Points, in no order, along strands that fork, close into loops and pass close to each other.
Points whose rows are less than 73.4 apart are linked; no others are. Some points are linked to none.
Q121: [-16   0  16 -24 -42 -17  12  35 -15  -4 -22  12 -16 -44   8  34 -30 -18
 -13 -27  -2 -33   2 -16 -11 -28]
Q445: [-19   6   5  29  -5  -5  -5  17  25 -11  18 -27  -9 -14  16 -12 -14  16
  33  32   6 -36 -17  45  -6  19]
Q988: [ 33   5  -5 -14  27   7 -12 -43 -17  -6  32 -12   8 -13 -19  10 -12 -13
   5  31   4   5  14   6  13  -5]
Q759: [-26 -24 -22   5   0   1 -13 -12  10  -3   7 -13 -16  27  18 -12   0 -15
  -7  19  17  13 -33 -16 -32   8]
Q869: [ -5  30  26  -2 -17 -22 -27 -27  15   6 -41  -6   5   7  18 -10  -9   5
  28   8  14   6 -41  19  -2  28]
Q162: [ 12  13 -10  25 -13  40   6 -17 -14  -6  35  19   8  33  -1 -12  22   1
 -11  12  -4  35  38  27  17  -5]
Q58: [-13  16  15   5 -37 -30  15  21  -5   0   0  13 -16  -5  10 -21 -19 -25
  46 -20 -36  -6   0 -22 -10 -25]
Q116: [-22 -13   1  -1 -15   0  39  -4 -21 -18  47  -6  -8 -28 -22  17 -14  -6
  20 -13   7  -7 -18 -15 -16 -17]
Q538: [-39  -5   6 -25 -25 -16   9  21  -7 -12 -22  13 -13 -24  -6  33 -14 -27
 -12 -25  13 -28 -19 -30 -26  -8]
Q798: [-15   2  -4   3 -37 -14  43  16   3  11  -4   3  -5   6   4 -13 -15 -18
  17 -16 -17   4  -5 -26 -19 -20]
Q386: [ 16 -37  -4 -27   9 -14  32  -7 -24   2   0  19 -42  15 -15  15   2 -17
  -8  -7   9  31  -7 -51 -14   5]
Q59: [-23  18  -9  30 -35  -8  -2  20  56  11 -30 -54  16  15  22  -6 -10   5
   5  14   0 -27 -32  32 -15   1]
Q505: [-28  -7  13   5 -10 -34  33   5  10  -1 -28 -16 -29   0  -5   6  -2 -41
 -11  -4   2   5 -21 -28 -14 -21]
Q280: [  3 -22  -5   5  16 -13  15  10  12  12  35  -2 -33 -29   2   7 -31  28
 -12  20  15 -27  17  19  17   5]
Q45: [-13  23   4  10 -15 -11  18 -13   7   8  38   1  -4  28 -10  -7  25  -7
  27  12  -6  30  16   0  -1  13]
Q448: [ 22 -23  14  14 -22  33   4 -16 -34   5   7   5  -2  11   8  -9  -9  -5
 -11   9  -3  34   6  -6   9 -29]
Q668: [ 16  10  39  21 -16 -20 -22  23   8   1  -9  19   5 -15  -1  13  19  39
  11 -17 -17 -23  25  -5   7  -1]
Q400: [ -3  44   8  10   2  32   4 -15  12  14  -1  26  18  -3  35 -33 -21  38
  18  -1   9  -2  -5  26   9  27]
Q640: [ 14 -18  -3 -19  53  35 -20   1 -44 -19  -3  18   8  -2 -19 -14  17 -15
   1 -25 -24  -7   9  -5   0  -7]
Q889: [-14  -3   0  28  -3  -2 -35 -12   7 -12  16 -28  23  -7 -14   1  16  15
  -2   1   4  -5   4   3 -13 -19]
Q46: [-21   9   9  13 -39 -36 -16   0  26  -3 -19 -30   6  11   0   0   6 -10
   9  -3   2   8 -30  -7 -27 -21]
Q614: [-15  -6   4 -13  -1 -21 -14 -45  -6 -22  21  -4 -13   4 -31  23   8 -11
  -1  19  34  24 -21 -16 -27  16]
Q491: [ 24   3 -11  20  -2  10  39   8   9   8  25 -25   2 -24   3   6 -21   6
 -17  13   2 -18  35   3  20 -22]
Q158: [-26  15  15  20 -12 -32 -11  -8  15 -15  11 -30   9   1 -17   0  32 -11
  26  -7 -13  13 -23 -21 -32 -12]
Q764: [-12 -24  14  18 -20   2  24  23 -14  -3  44  15 -30  -6   4 -12 -21  16
  31   7  -6   2  10   2  -1   5]
Q113: [  4  33  23  -7 -36  13 -16 -16  -1  -2 -31 -10  28 -18  38 -10 -18   1
  16  -7  -9 -25 -16  13  -9 -19]
Q540: [ 58   1 -29 -14  62  25  28 -19 -29  -3  14  -1  23   4 -32 -11  -8 -17
  -2  10 -19  13  26  18  29   2]
Q40: [ -4  15 -22  23  -2  13 -31 -35  15  -5  29 -14  25   8   0  -2   5  17
   2  15   7  -9   4  29  -6  12]
Q580: [-24 -11  24  -1  19 -45  15  12 -18 -24  11 -20 -35 -18 -28  23  15 -31
  19  -4 -16 -17 -12  -7 -23 -12]
Q895: [  6  25 -24   5 -23  -3  12   7  30  22   4   0  21  -1  21   1  -2  10
 -25  -5  -3 -19  25 -16  11  -6]
Q637: [ -8   8 -19 -17  28   7 -13  10   8  10  11  29  12 -18   4   4   4  25
 -30 -19  22 -15  13  -1  15  25]
Q551: [  8 -20  -4  13 -19 -10   4  30  -2   1  32  13  -3  -1 -29  10  30   4
  -1 -25 -28   2  44 -12   1 -14]
Q279: [ 43   5 -23 -14  19  13  24  -8 -15   5   4  26  24  13 -46  -5  36   9
  -1 -22 -20  47  37 -21  23  -5]
Q182: [ 18   6  31  12 -16   1  17  26 -13  10 -33  37 -15  -1  12 -12  -8  16
  -1 -28 -33  12  25 -26  22 -15]
Q90: [  5  30  -9  -3  39   3   0  -6   8   2  18  18  20  -4 -20 -12  38  18
  -6 -10 -10   5  22   0  22  19]
Q998: [ 26 -40 -26 -45  32  33  -2  -9 -44 -21  29  -3 -12  -3 -21  14 -12 -34
  -2  21  11  -7   8   2   4  -3]
Q207: [-49  21  34  -1 -26   7   8   9   3 -34   5  -5  24 -28   9   2   2  -6
  27 -14  11 -21 -27  24 -22   0]
Q673: [ 13   9 -10  -1  -3 -30  -7 -28  -3  11  31   4   0  14 -26   2  23   6
  34   4 -15  24  11 -27  -1   3]
Q964: [-21   9  23  29 -10  -8  13  20  31  -5  16 -11   1 -13   5 -10  -2  33
  43   1  -9  -9 -10  30  -2  18]
Q5: [  2  20 -37 -20  41  15 -42 -25 -13   6  12   0  23  24   1 -13  20 -15
 -14  -1 -15  -4  13   0   8  14]
Q920: [-14  15 -13  -5 -44 -39 -24  32  45   8 -22   4  10  -4  -5  18  16  10
  -4 -30  -7 -18  -5 -24 -11 -12]
Q507: [ 13 -12   7  -2  25  18 -42 -27  -2   6  -9  21   6 -23  17 -20 -29  50
  -3  -5  22   1 -19  14   2  13]
Q242: [  9  17  24 -15 -10  -8 -34 -20   0  -6 -10  15   1 -11  21   2 -15  13
  31  22  13 -13 -22  21   8  22]
Q17: [  2 -23  24  24  -7   4  11  16  -4   7   2  16 -14 -22  -2   1  -4  33
 -17 -12   1  13  16  -3   8  -7]
Q796: [-11   1 -26  -5 -42 -10 -27  -9  32   4  -5 -34  18  13   7  10  -5 -16
   1   1  13 -11 -22  -8 -26  -5]
Q471: [-17  37  -2 -20  19   5  30  -5  -3   5   3   1  14  -1  16 -15  -7 -23
  18  -7  -1 -11 -19  -4   0   5]
Q700: [ -7  52  -2   4 -17  39 -26 -39 -18 -10  14 -14  50  22  15 -13  10 -15
  -6  12  -6   5   4  36  -2  -6]
Q515: [-11 -32  -1  -4 -20  13  46   9 -25  -8  35  15 -24   0 -15   2 -18 -11
  21 -10  -1  16  -3 -15 -14 -11]
Q919: [ 47  -5 -11 -18  27  34  48  -7 -39 -10  17  -3  20  -1 -33   5  -8  -8
  -1  11   4  17  28  10  34 -17]
Q244: [  1 -42 -16  15   7  -9  -8  24   8  10  39  15 -35 -15  -2   4  -8  27
  -3   3  -7 -16  23   8  16  19]
Q888: [ 26   4  -4   0  53  11  58  15 -13  15   3  11 -11 -21   2 -19 -25   2
   6   2  -5  -7  20   9  39   7]
Q641: [ -4 -22  20  -2   2 -32   9   5 -10  -9  11 -21 -39 -23  -2  17  -7 -21
  31  17 -17 -27  -3   1  -5 -17]
Q831: [ -7  46 -13 -15   5   5   4 -15   7  12   3  21  14  19  28 -30  -4   5
  17   5   5  -7 -11  13   6  29]
Q190: [ 20 -38  25  -3 -24  20  -8 -11 -47   2  -5  26  -6  -4  -8  -1  -4   7
   3 -19 -10  28  11 -25  -9 -22]
Q13: [-18  12   6  33 -33  -6 -39  22  42  -4 -25 -37  14  31  27 -20  10  -5
  21  25  -3 -18 -24  52 -15  18]
Q32: [-10  23 -10  17 -25  -3  10  15  42  21 -14 -33  11   1  39  -6 -28  14
 -20  20  12 -31  -7  20   6   1]
Q929: [-21 -16 -11  -3 -18   6  25  11  -6  -7  19 -14   3 -30   2   5 -34  -5
   1 -18   5 -25 -19 -16 -23 -22]
Q664: [-24  29 -13 -34  15  -1  -4  -5  -7  -8  32   7  13 -17   8   7   8 -33
  16   0   5 -31  -8   4  -6  15]
Q292: [-34 -13  15   7  26 -24   6   4   6 -10 -20 -26 -23   8   1   4  18 -39
 -34  12   5   2 -19 -17 -17  -4]
Q729: [  4  14   3  -9   6 -25  -9  -5   0   4  14  -1  -9   8  -3   9   9 -22
   2  26 -10  -6  16   7  20  11]
Q97: [  0  30  13   7 -33   1 -28 -18  13  -2 -29 -25  23  14  22 -21  -6  -6
  43   5  -9  -4 -30  15 -13   1]
Q973: [-10  -8  26 -10  30   0  -6  -3 -35 -15 -17   2  -5 -26 -10  10   2 -21
  -2 -24 -10   0 -14 -18  -8 -20]
Q103: [  9 -51  -5  -4  -5   3   5  38 -24   1 -24   0 -29 -18 -12  21 -15 -22
 -26 -16 -28 -21  22 -21  -2 -35]
Q134: [ 15   5   6 -13  28   3 -23 -31  -7   1   7  22 -13 -16  12   5 -25  23
  18  23  25  -2 -10  19   7  28]
Q417: [ -5   2  -2  16 -23  17  23  15  10  33  -7   8 -12  13  40 -36 -37  16
  -6  -4  -7   8 -10  -6   5   1]
Q128: [ 16 -17   2  -6  39   8 -23  -7   4   5  -5  14  14 -29 -12  19   7  25
 -51 -14  20  -7  18 -11  19   8]
Q376: [  9 -27   2  -3  49   2  -2 -13 -27 -11 -12  -8   7 -28 -24  16  -4  -9
 -29  -6  -1  -2   4 -20  -7 -24]
Q316: [-17  16  23  19 -48   4  -4 -22  28  -8 -11 -18  34   0  -2  10   2  24
   8  13  40   3 -41  33 -22  10]
Q434: [  0  47   1  27 -17  -8   8 -14  16   3  14  -8  23  30   2 -15  38   4
  11   5 -18  22  27   5  13   1]
Q562: [ -3  -6  -1 -23  25 -13  15  -7  -9   0  11   8 -27  17  -5   6   0 -30
  -9  19  16  17   1  -1  11  21]
Q348: [  3   9  12  15 -33   3 -57  24  43  -3 -42 -16  24  -1   8  -7  24  40
  33 -12 -15 -28 -15  31 -13  13]
Q146: [ -2  19  37  12  -1   3 -11  23  -3  -7  -3  40  -9  -2  11 -10  16  26
  20 -15 -12  -7  29   7  15   7]
Q630: [ 16 -24  10  24   6 -25  19 -11   4  19  -9  -6 -38   9   6  13 -14   0
 -23  29  12  19   7  -7  15  -4]
Q595: [ 10  -5 -18  -1 -22 -21  -7  23   9  16  11  11  -8  30 -17  10  36  -5
 -13 -15 -18  18  24 -34   8  -3]
Q881: [ 11  25 -34  11  20 -11 -29 -57  26   8  25 -11  20  15  -6  -6   9  21
   2  24   9  24  -9  17   0  30]
Q416: [ -8   0  10 -14 -10  24  -3 -25 -30 -13  30  26  13   1   2 -17   1   3
  26 -11   3  24 -11  -2  -4   0]
Q465: [-11   0 -21  14 -41  -4 -33 -28  21  -7  28 -40  11  33   1   4  11 -13
  17  22   2   5 -21   6 -34   3]
Q617: [ 25  -2  17  -1  14  25  -8 -25 -34  -1 -13   6 -10  22   6 -16  -1 -28
  -4   7 -21  29  15  -1  19 -17]
Q263: [ -9   4  -8  10 -29  -7  11  14  37  14   4 -14  -8 -22  27  12 -40  48
 -20  20  33 -21  -5  22  11  13]
Q856: [ 24   6 -28  13  50  12  36   7   0  29  -9  10 -11  20  20 -41  -8   8
 -13  -6 -22  16  18 -12  24  21]
Q475: [  1 -22   8 -10 -23  -7   2  34 -21  10 -16  -2 -33 -28  18  17 -36 -30
  -9 -10  -6 -35  18 -13  10 -32]
Q472: [-14 -21  -2 -35  26  -7  28   1 -16 -11   4  31 -28  18  -9   5   9 -31
 -10   1  14  12 -17 -33 -17  28]
Q366: [  2  29 -13   7 -17   6 -19   6  32  25 -21   0  27  10  37 -19   5  22
 -12 -15 -12 -12   7  -5   3  -4]
Q23: [-34   6  16 -31 -27 -20 -14  12   4 -21  -2  -3  -6 -36 -11  33   0 -23
  12 -13  17 -32 -28  -1 -22  -8]
Q926: [  4  -5 -18  -7  66  45  46  21 -16   1 -18  32   7   4  -1 -23   1  -4
 -40   4  15  11  12  27  32  18]
Q550: [ 36   7  -7  -7  14 -13 -21 -32 -16   5  48 -17   4   4 -14   2   2  -3
  41  20 -14  -1   6  -4   4  -2]
Q817: [ 16   6  33  18 -36  -9   7  19 -18   4 -18  16 -13 -10  10 -13 -12   8
  36 -22 -37  -4  12 -10  -6 -15]
Q727: [  5 -18  -2  29 -42 -31 -26  19  45  12 -16 -24  -3  -1  -5  15   8  31
   5  16  -3 -17  -5  23   1  12]
Q81: [ 30 -48  11 -34  53  12  21 -10 -40 -24 -32  24 -21   4 -29  16  -3 -14
 -17   7  25  35  -3  -7  17   7]
Q432: [-17  14 -17  10 -43 -25  33  18  37  10  -5 -24   9   2  19 -18 -29 -23
  39 -13 -19 -12 -21  -6 -27 -22]
Q936: [  4 -30   0 -25  60  10   2 -14 -25 -14 -23  30  -8  -2 -37  13  27  -8
 -28 -16  22  30  -5 -16   1   6]
Q100: [  8   2   3   5  -1 -21 -17 -43  12  -3  13  -9   2   9 -13  17  14  -7
 -21  29  36  20  -7   5   1   8]
Q609: [ 15  -5 -11 -10 -27  -4 -49   7  22  16 -26 -17  25 -31  11   6 -28  27
  19 -11  -6 -44 -19  -5 -12  -4]
Q784: [-19 -18  23  -5  39 -27  11  15 -28 -19 -12  11 -30 -23 -26  19   3 -13
  17 -37 -11 -11 -12 -26 -19  -4]
Q389: [-14  19   8  22 -18   5 -48   7  44  -2 -47 -33  24  22   7 -19  27  11
  36  -1 -23 -10 -35  44 -22  20]
Q243: [-37   3  -8  23   5   2 -19  -5  27   2  -8  -7  -6  30  12 -23  20   6
  -8   1  12  18 -28   6 -28  20]
Q163: [-23  -8   3 -27 -14 -30 -10 -11  16  -8   5 -13 -13 -12  -1  30   0 -20
   3  18  28 -22 -30  -9 -14  10]
Q887: [ -8  -2 -29   2 -37  -7 -29 -32  30 -11  13 -18  16  43  -8  -1  11   9
  25  32  23  26 -38  20 -36  37]
Q878: [ 13  44  13  -6   0  33 -11 -28 -27  -1  -1 -11  30   4  25 -16  -7 -13
  -2  10 -14   0  16  18  15 -31]
Q178: [ 11  40  18  10 -35  -5  -5 -32  10   6  -5  21  14  25  12   0   8  21
   0  29  30  42   6  23  15  17]
Q96: [ -3  11  32  15   4  -9  -9  -3  -2   3  -6  28 -25  16  14  -9  14  15
  14  10  -4  25  13  15  20  16]
Q702: [-21  20 -32 -10 -49 -18 -21  12  37  -2 -20 -24  32  -3   8  -2  -8 -37
  10 -17 -10 -31 -19 -10 -33 -26]
Q657: [ 13 -19  22  -4  -8   4  31  15 -24  14 -40  35 -16   3   5   1  -5  -6
 -19 -29  -9  34   8 -36  13 -12]
Q467: [ 21 -18  -5 -36  47  21  47   7 -33 -18 -25  -1  12  -1 -31  25  17 -30
 -29   3  14  10  10  -6  19 -13]
Q586: [ 12 -10  -1   4 -30   3  -1  47   0   8  16  20  -6 -10  -1  21  10  18
  -4 -15 -13 -28  51  -2  20  -2]
Q766: [-10  26  20   0 -39 -28 -18  34  19  -3 -20   9  15 -23 -14  14  17  17
  17 -32 -19 -28  14  -9  -9  -7]
Q436: [ 12 -19  20 -11  37  40  23  12 -57 -31 -31 -15  12   6 -15 -11  -1 -35
  -7  -8 -17  20  -3  -2  12 -31]
Q345: [ 19  21  15   8 -14 -22 -11 -25  18  19  -6  31  -1   8  12  -9   7  36
  13   9   9  24   5   7  23  20]
Q284: [ 12   2  14  26   5   1  -1  16  11  13  -9  38 -11  -4 -17  -2  13  46
 -35  -9   6  29  36  -8  23   7]
Q704: [-21 -14  -4  -5  45  13  12   2  -8  -7  -9  -9  -6  20  -4  -6  10 -46
 -31  -3  -2   7  -6 -12 -13  -8]
Q174: [-14  -5  -5 -29 -13 -30  31  21  -7   9 -25   5 -26   2   4  19 -18 -44
 -13 -20  -2 -10 -12 -39 -10 -11]
Q941: [ -2  -4   3   0 -21   7   7  -6 -14   1  22  -9   6 -11  14  11 -30  -3
  -4  10  12 -11  -8   5   2 -16]
Q849: [ 54  -9 -28 -28  36  24  23   5 -30  11 -32  12   8  44 -15  -8  18 -23
 -19   8 -15  36  25  -3  36  -9]
Q740: [  2  11  17   4  16  28  22   9 -23 -22 -24 -18  13   7  -4  -1  15 -38
 -30  -1 -12  11  17  -1  14 -32]
Q711: [ -1 -47  26  22  17 -19  10   6  -3   7  -4  -8 -51 -24  11  10 -27  22
 -18  19  10  16  -4   4  -4  -1]
Q440: [  6  64  -9  35  -3  14 -16 -16  20  14  -7  -8  28  24  14 -26  32   9
 -12  -2 -33  14  21  21  12  -8]
Q274: [ -6 -27 -13 -17  30   7 -19  -3 -16   7 -27  18   0  -5   6  -3  -4   1
 -32 -25   5   1 -22 -32 -15   2]
Q464: [-19 -14   0  13  -2 -10 -32  17  18 -12  18   4   6 -12 -17   3  22  24
   1  -7  14 -12  -6  12 -14  11]
Q401: [-11  26  39 -13  10 -16 -32  -7 -22 -13 -43  -3   5 -14   4   8   4 -26
   6 -16  -9   2 -15 -10  -7 -26]
Q34: [ 26   8  -4  23  33  16  53  17   0  23 -20   0 -17   0  13 -24 -19  -1
 -21  12 -14   4  23   1  36  -8]
Q71: [ -9  20 -21 -41  33  -7 -29 -11 -20  -3  13  11   8   8  -5  -2  23 -29
   7  -6 -11 -19  -5 -15  -8  19]
Q254: [ 33 -36 -30 -39  38  28  44   9 -41 -27  26   6   6  -7 -40  20  -6 -23
  -3  13   6  -5  23  16  25   3]
Q476: [  6 -17   4  34 -12 -15  -4 -12  16   8   4 -25 -20   6   2   5  -3   9
 -10  18 -10  18   8  -7  -4 -14]
Q867: [-21   0   0  -8   1 -26  -3 -13  18 -12  15 -18 -20  -1   0  38   7 -20
 -23  36  41  -2 -12  11   8   7]
Q527: [  2   7   3  21 -53 -11   3  26  16   8   0 -18 -11  12  22  -6  -2  -3
  12  16 -18 -14  19   9  -1 -17]
Q510: [  3  51  -8  32  -2  16 -37  -4  32  10 -29 -13  29   9  27 -33  20  23
  -5 -20 -40 -18  25   6  10 -12]
Q218: [-12 -36 -23  17   9 -21 -18  11  12   7  41  -8 -39  10   5  -6   0   7
  16  15  -3 -10   0   3 -16  21]
Q897: [ -7  13   5   7 -38  -9 -28 -35  46  -3  -1  -4  29  22  -8  11  19  28
  17  17  36  25 -38  33 -10  33]
Q19: [ -6  29 -26 -15  50   6 -36 -27   2   9  -8 -23  10  30   9 -23  21 -25
  -6  -5 -15   8 -18 -19 -13   4]
Q665: [  7  27  29   8 -11  24 -17 -32 -20  -7 -14  -9  18 -10  28 -15 -31  -2
   5   8   2   3 -17  20  -4 -22]
Q132: [-22 -24 -10 -10 -22 -12 -30  15   3  -4   5   8 -23  26  22  -3  -3 -20
  17  10   5 -14 -23  -2 -25  15]
Q529: [  9  18   0  -1   4  17  27 -10 -22  -5  41  21   4  20 -14  -5  13 -14
  18   5  -7  27  30   5  17   2]
Q976: [ 10   1  11  -8  42  -2 -10 -17  -1  -4 -12  -9  12 -32   5  14  -9   3
 -31   0  20 -14  -6  -1   4  -5]
Q310: [-21 -33   0   6  -5 -23 -33  26  17  -6  20   5 -26 -11  -2  10   2  23
  29   5   4 -34 -12  11 -20  27]
Q312: [  4  13 -13 -15 -21  -4 -42  13   4  13  -5   1  23 -16  13   2 -14   2
  11  -8 -16 -47   8  -9  -2 -12]
Q287: [-37 -35   2  -2  -5 -11 -27  26 -11 -16  17   1 -29  -6  -4  15   4  -5
  12 -11   0 -21 -25  -7 -37  10]
Q136: [  5  -6 -16 -27  23  21  15  17  -8   0  16  24   7  -3 -15  18   5   2
 -30 -10  16  -8  26   7  27  15]
Q564: [ 23 -26  -7  25 -12  33  11 -12 -26   2  25  23 -10  16  -1  -7  -4   7
 -31  16   5  39  35  18  21  -7]
Q241: [-30 -16  -7   2 -43  10   3   1  13   1  -2  -3  -3   7  16  -8 -13  24
 -18   4  37  15 -35   8 -25  17]
Q922: [ 22  23 -18  -4  32  15  21  -8   3  12  -4  23  35   3 -20 -13  26  21
  -8 -34 -22  19  27 -19  22  -2]
Q18: [ 13 -10  19   9  32  39  38  12 -33 -19 -16  -6  16 -12 -19   8  -1  -9
 -34   8   4   7  26  24  29 -26]
Q522: [ -4  -2 -27 -24  74  37  23   6 -12  -2 -18  19  21  14  -6  -8   7 -21
 -38 -20  10  -1   6   0  15   6]
Q718: [-17   8 -22  14 -40 -23  19  32  52   6  -6 -54   0 -15  29 -12 -45  -6
  21   1 -17 -35 -19  13 -14 -15]
Q639: [ -3 -17  11  16 -51 -32 -18  30  41  12 -21   3  -7   4  -4  25  15  28
  -5  -6   4  -5   0 -14 -13  10]
Q743: [ -9  -4   7  -5 -33  11  -1  -7   1 -12   8  11   6 -10   2  14 -13  18
   7  -3  33   5 -22   6 -15   2]
Q821: [ -4 -22 -14 -30 -10 -31 -18 -31   0 -15  26 -22 -24  13 -25  19  12 -21
   7  18  15   1 -19 -40 -44  14]
Q777: [ 12 -23  20 -27  42  13  13   7 -30 -24 -39  17  10 -14 -42  35  23  -8
 -42 -24  15  20   5 -14  17 -17]
Q758: [ 15 -11  21 -11  40  49  -3  -3 -42 -17 -18  19   7   1   0 -20   1 -12
 -13 -12 -12  23  16  11  23 -18]
Q752: [ -9 -30  17  -8  17 -17  15   6 -20  -7  15   2 -41 -25  -3  16 -21   0
   0  12  10  -7 -15  -5  -9   0]
Q101: [-18 -29  -5  11 -13 -11  16  14   9  14   1  -6 -19  -7  11  -4 -28  16
 -10 -14  23  16 -32 -22 -22   6]
Q313: [ -4 -14 -25 -12  50  31   7  18  -4  10 -31  19   7   3   3 -11   5   4
 -49 -33   2  15   0 -24   1   3]
Q405: [ 22   0  -5 -20  60   0 -37  -3 -24   4 -11   8   6 -13 -22  -7  24  -6
  11 -29 -40 -11  12 -19   4  -7]
Q860: [-23  11   4  14  -9  16  27  35   8  18 -14  13 -15  24  45 -27  -7 -10
 -20  -3 -10   4  10   1   8   3]
Q203: [-37  19  29  16 -41  10  11   2  23 -30 -10 -32  14 -14   6  -1  -7   8
  26  13  29 -13 -37  44 -16   2]
Q173: [ -2 -45  26  11 -13  14  -6  12 -25   2  -6   1 -30 -15  -2   4 -15   7
   8 -11 -13   9  -3 -10  -6 -24]
Q331: [-19  16  -2   7   4  -9  -1   9  18  12  22  17   1   8  11 -17   7  24
  32  -5  -5  -8  -5  10   2  36]
Q157: [-14  -4  -2  29 -20 -34  20  19  39   1  13 -44 -16 -12  17  -5 -25   7
  28  25   1 -30 -25  20 -15   0]
Q496: [  9 -16 -11  24 -21 -40 -16 -13  41  19  18 -23 -11  10  -5  12   0  27
   7  27   7   0   2  -3  -4  15]
Q933: [ 23  -7 -22 -49  21   4  46  14 -15   2 -12  28  12  -4 -27  33   6 -18
 -25  -2  22   5  20 -16  35   8]
Q466: [-20  30  17  23 -22 -14  -9 -21  14  -2   9 -26  23  26  -7  -7  42  -4
   7  -1 -15  28   1   0 -16 -23]
Q679: [  3  -4  -8   1 -21 -13  14  -8  17   4  34 -10 -13 -30   9  19 -31  27
   8  31  41 -32   1  22   7  14]
Q498: [  6 -13 -10  14 -16   5 -13  14  10  10   1  25  -9  27 -10   1  34  18
 -31  -7  -1  35  41  -9  15   3]
Q114: [  6   2 -15   3 -46  -6   6  24  20  12  20  12  10 -17   2  24 -14  25
  -4  -1   5 -32  31  -9  13 -10]
Q385: [ 25  25 -13 -20  56   4 -13  -2 -17  -3  19   3  18 -10 -39   9  33   4
  12 -17 -21  -4  34  -8  19   1]
Q63: [ 12 -28   5 -11 -17 -16  42   3 -30   9   7   6 -34   7 -22   9  -1 -26
  20  -5 -14  24   6 -36  -7  -8]
Q68: [ 27 -20 -14 -23  55   8   2 -32 -32 -18  34 -19  -6  -4 -30   6  -3 -26
  -6  19  -5  -5   7 -14 -10   0]
Q980: [ 10  45   6  13 -28  16  -6 -27  11  13  -6  -9  25   2  28 -17 -22  26
  29  24   8  -8 -12  41  17  17]
Q335: [ -9   5 -29 -16  45  23 -10 -21  -6  -4 -19  -7   9  25   4 -14  18 -37
 -41 -13 -11  16 -16 -33 -17  -8]
Q503: [ 22 -13 -19 -17  -4   3  16   8 -16  13  -7  34   4  25 -27   7  32  -4
 -10 -26 -25  32  28 -36  14   1]
Q709: [ -4 -38 -11   9 -27  11  12  15   7  21   5  -4 -30  20  26 -20 -38  22
 -19   4   3  19  -8 -15 -11   1]
Q138: [  2  -2  -9  18 -15  -3 -40  12  42   4 -13 -23  30 -15   9 -14  -8  36
  31 -10 -10 -38 -27  22 -12  13]
Q684: [ 37 -21  11 -22  27  41  45   4 -37 -25 -19  10   4 -12 -25  19   0 -10
 -41  22  32  16  34  41  48 -10]
Q330: [  3  62   2   6 -13   9 -23 -41   2  -2  -7  -9  34  24  28 -15   6   4
  12  23  13  -7  -9  41   2  15]
Q235: [ 19  10 -28   0  70  25  37   1 -17  -7  26   3   5  -5  -8 -15  -7  -6
  -8   8 -10 -10  25  24  34   9]
Q255: [ -1 -27  -8  -3  22  10 -26 -11   1  20 -10  17  -3 -33   9  -8 -25  38
 -19 -32  15  -4 -24 -16 -17  15]

A piece is two or more points that can be reached from each other along the links. Count, over all rows, the pieces, the separate loops (a circle has one, a figure eight two, a Y none), the forks (points with three links) and the tips (points with one).
pieces: 5
loops: 2
forks: 11
tips: 17

How many points has the smallest loop of links through each point below? Write none if it is on no loop.
Q878: none
Q922: 16
Q235: none
Q586: 19

Name the points in between on the shortest way along the links from the first point to the second, in order.
Q18, Q465: Q740 Q436 Q758 Q617 Q448 Q564 Q162 Q529 Q45 Q434 Q466 Q158 Q46 Q796
Q817, Q869: Q58 Q798 Q432 Q718 Q157 Q445 Q964 Q331 Q831 Q400 Q980 Q330 Q700 Q878 Q665 Q113 Q97
Q13, Q881: Q59 Q32 Q263 Q679 Q280 Q244 Q218 Q310 Q464 Q889 Q40
Q174, Q313: Q505 Q292 Q704 Q335 Q19 Q5 Q71 Q664 Q471 Q831 Q400 Q980 Q330 Q700 Q878 Q665 Q113 Q97 Q869 Q242 Q134 Q507 Q255 Q274
Q376, Q345: Q973 Q784 Q580 Q641 Q752 Q711 Q630 Q476 Q496 Q727 Q639 Q920 Q766 Q668 Q146 Q96
Q988, Q90: Q550 Q673 Q45 Q529 Q162 Q564 Q448 Q617 Q758 Q640 Q405 Q385
